Each row is a point on a landscape with many valleys, with its height.
A ball rolls from a point to the lowest of its 2 nearest points, and stops where none of them is lower. Distance is the straight distance between rows; heights are no part of it.
<358> h=362: [142  87 141 163  86 112 168 170 121 159  75 134  87 102 159 106 111 140
 116 163 110 153 187  77 161  53  84 135 169  87 112 121 134 166 104 157
  99]
<338> h=372: [139 139 147  95 105 117 135 147 151 127 173 126 145 122 117 162 135  88
 154 124 122 102 161 133 137 153  86 126 148 124 125 110  95 100 128  64
 148]
<257> h=172: [152 159 114 128 124 118  92 118 129 154 139 145 159 139 113 156 147  85
 148 134 140 108 124 158  95 122 154 121 128 194 156 121 111  92 155 119
 116]
<973> h=208: [120 126 167 122 123 145 147 159 157 104 171 111 131  85 112 148 114 156
 133 115 114 137 158  70 146 174  33 169 122  73  93 110  98 109  81 112
 136]
<1223> h=381: [ 58 131 123 167 110 118 111 136 117 169 100  98  86 155 138 103 140 189
  94 149  46 163 104  98 121 129 101 125  97 110  95 147 144 134  95 198
 148]
<313> h=466: [144 121 196  98 106 135 155 125 180 125 121 109 161 121 159 123 104  79
 145 171 163 104 149  44 127 104  84 123 128  71  67 133 107  76 145  91
 149]
<1113> h=69: [ 84 122 108 134 169 177 163 139 125  96 145 126  92  71 103 125 110 163
  93  64 104 155 145 187 151 145 142 153 124 151 180 129 173 168 143 149
 108]
<602> h=646: [152 158 142 122 133 109 135 178 142 127 128 105 128 124  86 161 121  99
  81 172  82 108 132 159  96 134 144 137 131 183 125 116 130  84 123 122
 175]
<857> h=275: [111 166 157 146 119 140  99 143 161 170 120  67 151 119 121 168 130 118
 112 121 110 122 123 166 119 146 156 161 144 206 137 141 170  86 154 123
 151]
<425> h=327: [107 131 166 169  98 123 108 143  91 174 103  62 150 164 176 105 136 173
  97 158  91 147  94  78 150 121  65 133 110 105  57 153 148 129 107 168
 170]
<616> h=285: [105 154 192 124 117 140 150 150 189 138 106  69 144 108 129 144 108 107
 117 120 124 130 154 134 169 128 108 167 150 125 100 140 170  91 140  84
 157]
<154> h=334: [123 126 138 159 134 166 129  93 151 133 103 153 192  94  99 120  73 146
 119  93 161 130 106 141 115 122 153 154  90 107 144 134 174 121 157 145
  93]
<120> h=114: [ 82 128 140 120 152 170 110 117 157 121 170 131 129  93 105 165 126 148
 166  63 149 141 114 157 132 181 143 162 136 131 175 135 143 129 140 110
 115]
<1401> h=277: [100 144 117 143 129 132  96 133 151 173 124  78 123 131 130 165 153 134
 118 130 115 125 115 163 106 138 183 139 163 224 164 139 165 123 164 141
 135]
<76> h=383: [137  98 155 155  94 130 162 169 128 132 102 105 125 106 146 107 105 153
 104 143 122 148 178  68 180  82  55 161 167  86  92 117 142 154 100 132
 106]
<808> h=211: [149 125  91 117 117 118 140 104 102 103 178 177 168  93 101 132 129  66
 132 120 160 111 140 144 130 154 142 113 107 138 164  94  61 156 172 102
 111]
<1154> h=591: [229  74 148 117 116 127 159 140  42 104 107 107 169 170 164  66 134 142
  92 142 129 130  95 123 149  54 141 121 134 113  88 123 111 187 117 111
 160]
<1510> h=347: [120 126 109 129 154 138 116 109  98 135 144 161 115 137 120 150 161 162
 132  79 112 154  87 195  75 160 175 134 101 197 168 118 137 131 141 157
 102]
<2> h=463: [161 114 156 106 123 138 184 174 118 114  85 136 105 137 149  98 107 133
 103 175 122 111 142 126 157  40 131 115 164  77  98 153 136 127  95 128
 130]
<656> h=301: [117  92 131 113 129 132 149 138 136 110  88 136  95 132 139 102  99 152
 147 131 139 139 135  86 162  89 119 120 150  35 112 151 152 154  85 126
 121]
<1097> h=309: [151 129 104 134 157 137 119 138  96 111 150 155 123  72  67 133  96  76
  91 121 111 149 107  89 116 124 105 154  71 171 141 115 110 136 158 196
  89]
<1103> h=214: [133 103 109 137 131 136 171 135  90  78 172 163 119  74  90 106 102 163
 108  81 105 149 132 118 138 163  84 130  89  79 126  73 108 180  90 136
 126]
<746> h=366: [131 126 115 140 122 166 154  96 145  88 135 165 193  77 100 119  54 127
 129 120 168 105 113 123 128 143 149 130  90  78 152 106 131 138 147 116
 122]
<75> h=509: [ 87 114 140 153 110 119 118 129  83 151 103  65 142 183 208 113 148 179
  97 135  94 128  79 161 166 114 167 110 159 159 106 162 177 178 136 149
 152]
<134> h=160: [ 96 103  82  92 166 102 155 152 181  73 150 130  25 124 110 119 141 127
 145 134 139 151 175 121 154 146 147 124 177 109 172 124 109 182 115 119
 111]
<1063> h=193: [112 151 130 139 158 152 114 144 155 137 104 105 120 104  85 147 105 131
  99 111  80 140 121 141 115 122 142 175 115 178 146 150 166  96 138 178
 114]
<799> h=524: [159 139 141 147 100  85 114 149 152 154 124 118 129 114 111 119 128  79
  93 221 121 119 153  57  76 112 106 107 101 141  78 102  86  92 142 154
 159]
<74> h=200: [138  83  88 140 127 118 166 137  98  81 144 182  58  78  89  87 106 146
 133  93 110 161 149  94 115 145 105 107  92  53 138  72  86 184  73 157
 100]
<70> h=429: [129 133 152 100 125 149 103  96 131 112 138 150 182 146 165 161 133 119
 194 114 154  98 137  89 119 152  75  91 108  52 104 142  91  88  95  79
 145]
<576> h=502: [175 128 146 103 114 105 160 130 159 115 113 153 116 139 113  91 119  85
 117 209 185  96 144  93 135  89 120 110 139  82 101 128  88  91 139 101
 126]
<1323> h=322: [ 93 151 132 167 130 161 129 126 106 161 157  96 152  95 136 122 149 149
 124  79 129 152 141 188 179 169  92 162 139 165 124 133 169 136 149 114
 145]
<130> h=344: [ 92 175 125 176  92 163  86 134  96 191 164  80 158 108 169 126 156 127
 139  83 120 135 144 181 156 158  88 138 137 190 127 130 156 112 140 107
 145]
<705> h=243: [151 134 124 124 174 125  71 135 115 142 164 116 105 125 101 183 147  73
 132 104 115 130  87 107 100 152 149 151 105 211 154 120 133 110 150 183
 102]
<1132> h=388: [ 87 126  84 171 143 130 117 123 114 142 105 109 132 123 122 120 127 181
  82 124  94 145  79 158  99 134 195 129 105 197 169 126 167 153 149 192
 107]
<1114> h=449: [151 132 147 127 101 117 170 177 140 139  84 132 100 124 122 110 106 123
  91 195 107 125 159 112 127  63 109 122 151 108  97 128 135 105 111 146
 135]
<342> h=173: [ 70 139 169 131 141 168 102 102 169 167 138 107 136 125 133 164 146 161
 162  54 141 151 124 172 125 172 139 173 136 143 146 162 172 104 142 117
 105]
<415> h=654: [132 158 108 135 141  93 144 179 126 117 116 119  84 138  94 132 139 136
  64 189  72 118 115 161  94 114 148 110 127 170 128 113 108 104 106 157
 161]
<455> h=610: [161 122 151 137 100 150 127 105  63 137 133 129 213 155 186 125 123 137
 147  84 140 106 113 154 161 117  93 113 121 114 112 125 154 137 132  81
 143]
<804> h=469: [159  91 131 111  91 140 164 109 126  95 157 129 209 116 194 122  89  94
 140 167 193  85 136  60 170 128  97 116 136  72 105 113  75 147 143  81
 150]
<1370> h=253: [104 131  94 119 124 122 125 111 129 155 126 124 102 144 150 135 175 136
 139 126 139 136 142 174 126 125 176 121 181 201 161 125 164 164 173 113
 133]
<1467> h=192: [ 98 128  93 102 171 125 147 132 109 109 136 123  54 138 145 137 187 167
 116 112  84 158 136 192 108 153 168 115 140 199 163 126 147 169 153 142
 125]
<1183> h=657: [126 102 104 127 136 104 111  65 152 128 128 169 126 158 138 111 143 122
 183 108 205 127 120 139 127 141 193 104 139  95 160 118 134 166 154  96
 103]
<586> h=625: [135 177 122 114  82 160 112 131  95 139 176 150 196 132 156 143 131 113
 150  89 120  89 150 176 127 123  86 101 129 160 143 112 126  96 123  68
 122]
<61> h=306: [129 123 124 161 163 154 103  77 127 145 122 166 164 105  91 129 109 154
 121  67 128 156  96 136  79 144 153 153  54 133 140 129 156 134 145 185
  84]
<1417> h=370: [123 113  94 127 155 118 139  98 122 104 136 176 106 108  87 105 123 132
 129  98 127 156 120 147 116 137 157 128 102 131 155 102 134 167 152 138
 107]
<1040> h=397: [136 150 116 149 151 103  47 139 116 160 152 112 109 162 115 172 168  96
 133 130  88 109  78 126  60 151 169 105  90 183 162 121  91  79 115 158
 127]
<1629> h=435: [139 124 126 137 124 109 152 178 152 148  66 132  44 117 103 126 116 119
 105 177  80 138 180 124 101  75 123 117 140 116 125 140 120  94  88 165
 122]
<167> h=512: [173 137 144 103 126 123 143  96 152 101 128 163 157 134 134 121 121  71
 147 193 208  68 139  94 122 123 125  86 118  72 117 141  54  73 145  81
 137]
<1420> h=256: [102 132 175 145 127 159 119 105 108 152 117 107 176 147 159 131 129 168
 147  79 126 135 114 147 170 155  77 157 115  92  92 163 171 110 123 113
 139]
<608> h=597: [203  79 166 129 116 140 131 121  56 129 121  93 202 157 186  84 120 136
 120 115 136 133  93 105 157  78  99 133 120 104  84 149 130 170 144 102
 160]
<1244> h=226: [119 120  75 103 147 114 136 114  99 124 148 141  55 142 150 116 206 140
 150 107 127 146 142 190 113 153 169  99 167 203 179 111 130 171 156 101
 121]
<472> h=661: [140 153 118 136 140  84 135 162 104 121 113 143  41 149  95  98 161 163
  76 187  77 137 119 137  83 123 120  92 105 133 106 112  80  96  71 177
 154]
<571> h=329: [118 138 100 164 139 121  98 124 128 149 129 136 130  79  89 109 105 106
  99 136 103 163 115  91 118 117 112 150  78 167 134 121 127 147 164 196
 116]
<1514> h=430: [152 169 156 134 142 133  58 106 140 164 127 147 156 152 121 178 159  88
 157 126 105 113 125 120  50 145 127 111  71 138 120 152  95  50 125 145
 135]
<127> h=145: [108 135 110 148 166 177 146 152 122 120 107 135 114  71  82 134  83 146
  90  83  78 147 123 171 130 118 133 170 102 158 172 144 163 117 128 179
  96]
<1268> h=576: [115 130 169 124 127 169 137 111 152 130  83 149 160 109 125 105  75 125
 142 134 155 121 112  93 121  85 129 131 106  61 111 160 158  93 149 139
 113]
<270> h=263: [135 115 128 118 103 127 152 163 147  70 193 114 130  90 121 155 102 149
 139 141 136 128 162  61 151 188  64 167 158  87 104  96  68 149  77 108
 125]
<678> h=296: [138 125 122 121 146 123 103  73 150 108 142 183 156 100 111 137 147  69
 161 142 171 128 154  64 101 155 113  84  85  74 123 152  50 117 157 123
 112]
<1160> h=414: [138 173 138 145 142 124  71 126 102 155 134 138 142 148 105 165 154 121
 122 150  83 109  81 129  49 148 134  96  61 153 130 130  80  64 114 169
 152]
<210> h=255: [135 144 136 148 118 110 123 113  89 140  86 150 146 171 158  92 126 146
 110 173 130 123  68 151 101  92 180  92 112 130 103 140 142 126 144 164
 142]
<835> h=203: [132 169 105 149 106  98  89 110  88 154 125 157 160 160 150 135 156 122
 138 146 119 114  96 168  84 123 147  81 104 170 139 115  98 111 131 133
 144]
<1630> h=245: [112 139 142 173 104 140 107  87  95 175 127 140 188 139 163 128 127 161
 133  83 131 140 102 183 116 149 133 128  96 150 123 128 166 139 151 139
 129]
<622> h=305: [148 106  90 119  94 126 176 152 127  58 157 141 137  98 120 120  77 151
 125 160 157 123 155  87 162 160 107 143 156  73 122  88  88 175  68 112
 134]
<387> h=663: [133 119 131 115 131  93 114  84 121 140 111 161 133 174 151 111 150 117
 168 133 162 133 118 129 139 112 144 106 138 101 110 134 139 149 154 107
 129]
<1517> h=292: [131 130 169 145 115 143 126 121  85 153 110 102 178 150 166 117 124 167
 114 123 112 143 111 117 155 126  58 142 103 104  65 152 157 119 120 137
 161]
<565> h=632: [152 170 140 127  91 148 130 139 124 143 156 131 206 111 139 162 112  81
 127 135 121  83 145 167 118 126  97 124 124 184 140 110 116  69 160  77
 147]
<1208> h=379: [114 157 125 145 114 141  42 143 132 187 167  94 125 146 139 181 161 109
 145  88  98 117  97 146  68 149 161 131 116 213 172 129 134  89 125 147
 112]
<952> h=499: [107 139 163 133 119 134 138 149 107 139 102  88 153 170 197 121 123 162
  90 161  94 105  76 184 151  85 197 116 164 155 110 174 172 148 144 156
 150]
<1294> h=476: [138 130 155 103 144 141 166 154 121 112  74 135 107 159 167 101 110 139
  98 162 106 108 115 175 151  45 183 116 158 102 109 178 159 127 123 144
 128]
<526> h=356: [ 79 137 130 177 105 104  99 120  87 178 122  89 137 161 153 115 159 184
 103 140  71 153  89  98 137 150  76 123  92 116  84 129 130 144 105 173
 172]
<612> h=150: [106 125 121 137 148 161 178 148  98  88 166 142 122  72  91 120 103 171
  92  67  97 147 133 176 163 163 102 145 115 122 151  97 147 168 110 129
 137]
<652> h=633: [124 143 105  93 101 146 125 128  83 114 174 145 151 142 135 148 153 132
 169  73 130 102 147 173 146 146  99 105 161 140 155 104 119 135  99  57
 131]
<381> h=272: [137 121  98 107 122 110 133 111 163  86 163 162 127  82 100 123 108  78
 148 169 180 123 156  58 125 164 122 115 105  65 124 127  36 139 141 127
 114]
<1552> h=318: [116 135 145  94 159 120  86 117 193 116 156 135  93 137  92 169 143  91
 193 106 151 123 129 127 108 165 154 136 138 107 155 142 105  88 125  90
 120]
<1161> h=303: [ 86 106 108  89 154 150 152 119 150  83 121 106  97 147 166 144 137 164
 148 119 169 111 150 162 177 131 196 122 197 102 158 144 180 187 123  88
 136]
<305> h=326: [136 133 173 108 110 104 144 155 199 131 122  99 121 110  97 140 110  75
 118 153 118 127 173  99 123 128 112 158 143 122  96 116 131  93 136  86
 151]
<716> h=586: [121 132 155 132 142 160 108  95 157 155  63 157 154 140 107 123  96 140
 137 123 141 133  98 111  79  93 160 149  93 101 117 177 168  76 136 181
  82]
<1136> h=616: [156 142 152 116  80 146 120 131  96 147 148 114 213 155 209 128 121  93
 158 114 148  90 134 138 167  88  85 114 151 138 120 135 140 115 146  60
 140]
<721> h=488: [123 132 162 100 137 127 143 135 132 129  97 108 120 184 182 134 146 146
 118 150 118 112 117 186 156  81 193 122 180 143 107 173 172 137 147 125
 138]
<1247> h=280: [110 143 175 157 105 125 105 111  71 159 101 126 173 190 175 106 134 160
 122 171 111 100  30 138  73 113 167  75  99 104  97 160 123 103 130 178
 145]
<1571> h=547: [139 139 118 105 125  98 147 168 122 130 171 121  85 135 111 152 168 106
 115 139  97 132 161 170 132 142 118 122 171 189 138  98 113 147 136 106
 161]
<9> h=391: [142 156 138  99 110 111  86 127 143 138 169 144 123 154 135 154 161  71
 178 107 113 106 167 133 110 139  94 101 124 121 124 126  93  83 116  66
 132]
<30> h=369: [ 95 115  96 160 125 124 129 100  94 136 113 128 121 149 153 118 160 195
 108 100  91 152  73 197  81 169 204 110  97 191 153 108 157 161 138 172
 119]
<1387> h=484: [131 125 102 118 150 123 152 115 150  95  93 177  99 126  86  96  98 124
 129 155 163 115 125 135 131  99 165 116 129  82 153 137 124 116 119 118
 105]
<384> h=486: [168 108  88 119  85 141 156  95 125  72 159 148 187 104 160 120  65 105
 144 161 189  97 135  90 157 175 138 111 111  65 119  91  86 172 120  99
 154]
<1466> h=207: [122 122  99  85 179 102 154 139 151  75 155 140  41 138  96 125 162 123
 137 132 144 130 148 168 139 154 159 115 165 142 176 124 102 147 128  99
 124]
<1057> h=144: [160 130  94 109 137 136 103 117 120 141 171 142 142 114  91 161 151  62
 153 106 168 103 128 144 109 132 167 139 147 212 185 117 106 126 173 119
  84]
<830> h=578: [200 105 118 124 109 106 206 155  85  85  98 169 101 138 128  66 123 138
  73 187 160 105 151 128 163  68 127 108 160  88 118  91  94 155  80 115
 114]
<269> h=402: [ 63 126  92 156 137 115 117 140 129 151  88 113  58 131 132 108 133 171
  97 141  38 174 116 122 105 123 135 122  98 143 141 142 146 144 115 203
 122]
<933> h=213: [134 122 147 108 194 166 101 141 136 122 164 117  96 114  84 190 134 102
 131  60 125 139  92 126 116 160 145 180 116 189 168 133 162 107 147 173
  78]
<226> h=404: [112 127  77 164 160 114 113 130 125 142  77 111 143 150 109 123 121 164
  89 155 104 112  60 131  81 112 214 124 114 186 165 138 149 115 122 204
  89]
<849> h=563: [111 146 190 132 111 172 146 136 159 153  80 111 148  93 126 109  78 124
 120 137 122 130 139  86 125  91  77 143  97  83  89 156 156  55 134 145
 129]
<579> h=179: [138 129  94 120 110 158 136 107 113 119 179 155 175  83  95 143 117  81
 137 104 178 102 136 158 135 152 162 139 136 169 194 102 104 154 182  91
 106]
<896> h=319: [135 137 129 113 164 125 104  87 165 110 120 171 135 121  78 136 128  99
 164 137 173 117 122 100  94 134 144 122  95  92 132 146  95  91 141 125
 103]
<1147> h=215: [100 136 162 149 112 157 100  87 136 176 131 130 182 139 160 143 131 156
 165  62 156 137 117 172 129 154 126 147 119 123 129 153 174 121 149 116
 106]
<42> h=417: [149 153  79 154 161 107 103 131 126 144 106 117 168 125  86 131 123 115
 102 167 122  96  75 108  96 111 190 135 123 201 153 117 131 107 134 191
 108]
<1497> h=572: [187 125 118 106 126  75 188 136 106  91 108 157  88 167 131  80 151 123
  80 191 174 103 146 150 175  89 137 111 171 121 120 106  92 156 105  97
 132]
<1068> h=422: [101 125 109 142 143 117 126 170 159 153  66 104  39 125 115 137 117 128
 105 156  40 148 154 125  95  95 137 129 120 135 140 156 138 102  97 190
 123]
<569> h=533: [155 148 150 142 113 121 118 159 146 146 111 101 150 100  93 133 102  94
  80 201  95 107 135  72  61 119 110 120  84 147  89 112 108  52 125 157
 169]
<1302> h=229: [148 152 118 151  95  85 113 113  60 146 104 149 160 183 181 101 154 128
 130 165 136 103  75 160 111 103 157  66 116 145 119 115 108 133 130 132
 161]
<1026> h=363: [ 90 176 123 158  90 171  56 144 105 191 187  97 121 123 159 150 162 128
 136  70  93 129 122 176 105 152 121 128 134 212 158 131 151 105 131 127
 127]
<1513> h=268: [102 116 168  93 140 137 132 130 162 116  93 121 120 154 151 120 112 139
 154 124 139 130 116 109 167  96 140 136 161  59 102 169 168 132 123 110
 129]
<1569> h=276: [ 96 144 137 194 130 149  90  89 126 177 114 129 178 120 129 121 111 167
 113  94 127 158  87 156  99 157 148 159  70 155 127 147 169 123 153 188
 110]
<657> h=325: [114  92 100 114 143  95 150 126 142 113  91 154  51 144 121  89 136 149
 141 137 126 158 161  96 144  98 118 112 151  64 122 135 134 157  92 133
 107]
<1023> h=530: [111 137  88 121  81 108  93 142  71 162 143  89 113 181 175 139 185 144
 140 109  92 127 146 154 145 124 100  97 179 194 130 115 147 159 102  94
 160]
<1575> h=254: [122 135 110  93 182 101 126 117 158  66 145 164  36 143  95 122 144 146
 161 126 157 122 120 150 129 175 149 112 137  90 167 142  84 110  85 104
 128]
<909> h=431: [144 125 154 147  88 108 152 138 144 147 167  95 182  99 160 135 129 105
 116 146 138 125 177  87 166 146  33 155 140 141  76  99  99 121 151  91
 139]
<1393> h=169: [104 126 146 107 177 176 111 139 146  91 177 133 108  90  74 180 107 111
 148  72 139 139  96 130 125 173 137 169 114 137 178 133 131 117 137 136
 101]
<785> h=264: [ 64 118 125  95 147 144 144 139 185  92 121  80  90 123 149 152 123 157
 152 109 147 131 167 126 188 135 148 146 192  94 140 154 177 172 111 102
 142]
<1627> h=328: [138 108 112 147 158 140  91  88 112 152 157 161 145 112 111 150 145 134
 141  52 147 158  95 156  80 154 169 143  79 181 169 117 140 153 156 172
  77]
<867> h=342: [127 112 125 103 114 145 172 150 143  82 130 124 152 111 138 123  79 140
 128 151 163 111 134 109 188 122 130 141 167  71 128 119 139 161  98  94
 146]
<861> h=428: [128 144  82 173 140  82  92 113 110 152 101 127 165 143 104 117 144 117
 103 180 141 104  64 107  83 106 184  96  99 178 153 110  99 124 151 179
 124]
<1195> h=445: [118 159 166 121 142 126  83 104 160 164 108 134 131 148 107 151 144 115
 148 137 101 137 121 109  75 140 119 138  86 121  98 155 128  71 139 152
 145]
<575> h=146: [ 78 117  89 124 153 130 156 121 122 115 106 115  76 128 153 113 152 188
 102 106  81 160 158 180 137 131 159 124 135 163 143 133 186 188 146 154
 119]
<554> h=593: [138 129 152 120 146 132 111 101 169 164  81 144 160 177 125 151 125 141
 143 130 171 122  87 153  74 107 191 148 124 142 128 176 159  80 137 158
  83]
<137> h=89: [ 98 104  95 136 139 125 141 103  85 133 131 104  96 131 155 110 171 187
 115  70  99 167 147 168 158 163 126 130 142 167 129 114 182 209 143 129
 146]
<810> h=289: [106 116 141 168 134 167 124 116  75 149 127  75 169 146 153 122 146 179
 126  60 130 155 132 173 193 170  75 160 128 117  95 150 182 138 112 102
 146]
<359> h=375: [117 131 115 122 123 159 179 147 147  85 124 153 154  80  88 123  65 132
 110 138 138 110 133 140 153 120 131 141 132  92 157 117 133 133 121 111
 129]
<136> h=520: [ 81 134 109 161  78 117  85 126  77 183 126  69 139 180 202 123 173 162
 134 114 104 123 104 153 154 129 130  96 169 180 129 136 166 162 129 119
 153]
<163> h=641: [115 119  92 114  99 147 103 103 105 104 179 135 153 125 150 145 125 134
 199  70 166 112 137 135 156 181 132 109 152 104 161 105 125 174  99  65
 139]
<906> h=161: [112  77  71 141 125 102 150 121 139 103 139 162  59  90 100  82 107 133
 142  95 118 177 158  85 142 134 117 118 116  70 151  89 120 213 112 148
  96]
<967> h=212: [ 80 123 118  88 149 123 140 157 212  84 150  95  58 104 103 148 120 112
 155 123 135 142 172 112 159 153 147 149 184 107 161 133 132 160 119 105
 135]
<1395> h=599: [120 117 144 113 134 137 127 105 172 154  99 136 147 164 142 152 135 139
 144 115 180 128 109 173 114 106 203 143 165 153 152 156 174 123 161 120
  96]
<1284> h=411: [124 146 117 104 118 130  78 101 132 109 170 163 152 146 153 156 149  99
 211  96 146 108 154 105 123 158  91  83 118  72 134 134  76 110  86  69
 122]
<1346> h=140: [123 106 143 132 125 155 133 122 118 102 156 110 174 104 136 142 110 170
 139 105 144 132 143  66 157 174  34 149 102  63  91 122 107 129  82  99
 148]
<919> h=585: [229  80 137 114 123 130 186 154  62  92  88 133 118 149 154  40 119 136
  83 154 138 114 119 126 163  36 162 105 145  77 105 118 111 175  89 124
 132]
<45> h=472: [140 140 112 114 167 128 137 128 140 114  86 170  78 126  64 109 116 127
 123 144 117 128 131 133  93 104 138 122 106 109 137 149 113  76 108 153
 110]
<323> h=501: [154 109 174 117  95  86 121 144 146 156 118  83 136 161 167 133 151 110
 134 160 130 142 154  62 160 102  68 147 161 114  58 126 136 137 130  98
 152]
<296> h=155: [ 80 119 104 110 165 165 143 123 160  83 148 135 102  98 100 143 111 160
 142  87 142 138 130 163 135 161 180 143 151 122 187 131 159 161 131 120
 115]
<925> h=345: [138  66 113 147 116 101 164 149 107 150  56 152  46 127 154  96 132 150
 136 147 112 160 180  95 144  61 109 104 159  67 120 133 131 167  85 161
  99]
<659> h=288: [108 130 124  98 165 113 105 100 167 103 134 162  87 159 113 141 144 144
 193 117 165 126 114 142 119 163 162 115 143  82 151 143 111 113 107  94
 120]
<669> h=224: [ 69 130 172 106 142 154 121 110 195 130 102 113 129 143 134 154 118 154
 164  92 147 138 118 138 142 136 155 159 152  92 130 169 180 112 135 111
 111]
<445> h=269: [147 135 124 120 171 113 100 155 124 121 151 132  70 126  76 155 136  86
 108 133  87 151 103 117  94 140 130 144 100 181 139 119 112 109 141 172
 127]
<1053> h=448: [143 111 176  98 124 148 138 109 130 113 132 131 179 137 164 138 123 122
 160 144 158 103 134  61 128 124  60 105 116  56  71 141 102  92 118  92
 156]
<51> h=549: [126 164 176 155 103 153 135 155 157 160 103  88 161  87 123 120  85 116
  84 167  97 125 136  93 110 115  74 149  86 134  81 129 141  53 134 150
 162]
<212> h=291: [173 130  93 127 179 117 108 148 100 114 131 148  79 100  64 132 115  71
 102 140 100 132 100  74 100 114 127 137  82 172 139 117 104 110 126 216
  88]
<1397> h=603: [209  84 162 159 106 160 107  95  46 133 134  81 224 162 205  95 115 128
 137  64 138 122  97 128 155  99 100 113  98 100  97 138 144 166 153  89
 148]
<128> h=556: [166 133 104 101 122  71 168 157 104 106 157 137  88 159 115 128 182 122
 112 157 126 118 169 169 147 131 109 112 182 173 127  86  83 152 104  92
 149]
<1086> h=450: [156  91 156 130  97 139 163 136 121 112 150 101 201 117 173 127 108 124
 119 146 170 111 148  67 179 122  47 149 143  96  80 112 104 131 134  79
 139]
<1486> h=338: [148 135 135 101 193 130  92 105 179 116 129 145 120 134  69 163 135  99
 169 103 160 115 106 111  86 146 168 155 114 122 152 150 112  71 121 136
  81]
<534> h=461: [112 137 124 117 156 107 105 103 148 141  97 159  72 149  97 111 142 132
 141 140 103 159 129 113  96 118 127 127 103 107 108 151 129 105 130 164
 122]
<779> h=650: [136  96  87 113 115 111 112  79 121  98 143 142 125 161 153 120 134 124
 196 105 196 119 126 126 164 158 174  95 157  82 150 106 129 190 112  74
 137]
<1141> h=514: [152 134 152 129  94  78 119 130 153 160 124 121 132 142 144 123 146  85
 129 196 135 133 156  67 116 109  88 113 125 122  63 115 104 116 151 125
 156]
<90> h=238: [ 97 163 164 135 129 146 129 136 159 152 105  99 144 121 118 144 113 139
 106 122 102 138 128 157 143 130 122 163 130 151 112 151 172  95 149 133
 144]
<803> h=538: [119 145 103 122  92 108 119 165  96 156 173  87  94 138 152 151 183 125
 119 123  88 126 162 167 144 138 106 110 188 212 137 100 132 164 125 100
 173]
<1376> h=485: [171 105 208 110 100 129 151 161 153 130 116  86 139 140 165 121 122 120
 119 170 133 122 158  41 138  89  65 145 158  88  45 121 128  94 112 103
 142]
<218> h=349: [123 112  92 143 127 113 143 123 133 130 119 168 106  80  80  91  97 111
 114 131 118 163 147 101 127 101 110 137 103 118 138 114 124 160 150 159
 101]
<520> h=638: [148 164 141 124 116 133 145 149 140 133 136 122 176 100  96 156 105  97
  99 157 109 108 130 151 118 128 109 147 118 184 124 111 123  81 157 114
 155]
<959> h=564: [173 110  90 105 133  61 172 127  78  87 117 150  83 176 131  99 189 142
 106 146 158 122 151 170 166 123 125 106 170 149 131  92  90 173  94  84
 143]
<1496> h=408: [142 132 159 167  91 112 156 167 145 141 136  90 144  98 146 113 120 139
  86 161 118 148 180  76 168 121  40 173 152 133  66  97 129 133 125 128
 123]
<1431> h=102: [ 97  87  68 110 142  94 135 114 163  83 150 141  57 117 117  99 125 134
 168 121 154 166 155  93 163 157 143 123 159  83 153 110 122 211 111 119
 121]
<993> h=244: [150 116  78 111 116 115 166 125 130  80 181 171 149  75  88 119  95  74
 112 155 171 115 145  97 135 162 132 130 104  99 149  98  37 155 162 120
 106]
<1541> h=494: [163 121 123 115 124 110 161 138 144 116  76 165  63 123  94  75 107 109
 113 189 173 105 155 109 134  72 130 101 139  76 137 145  95  92 109 128
 108]
<413> h=351: [141 134 152 106 120 115 124 146 173 128 172 110 132  91  90 162 123  50
 135 124 125 124 161 105 122 159 103 157 125 149 124 116  93 103 166  92
 131]

Call two points neighbours if one is among the 2 nearest of the other. Go from one point of each pair to the other, from neighbour to neighbour, staying as low as possible. Name the highest point that can't be avoided.
<1346> / <1113> => <359>
<120> / <137> => <1401>
<1431> / <1057> => <1486>
<1431> / <120> => <1103>
<120> / <1113> => <296>

Where does a ball stop that starts at each point below?
<803> => <1420>
<42> => <120>
<576> => <1420>
<804> => <120>
<1136> => <1420>
<218> => <120>
<1114> => <1420>
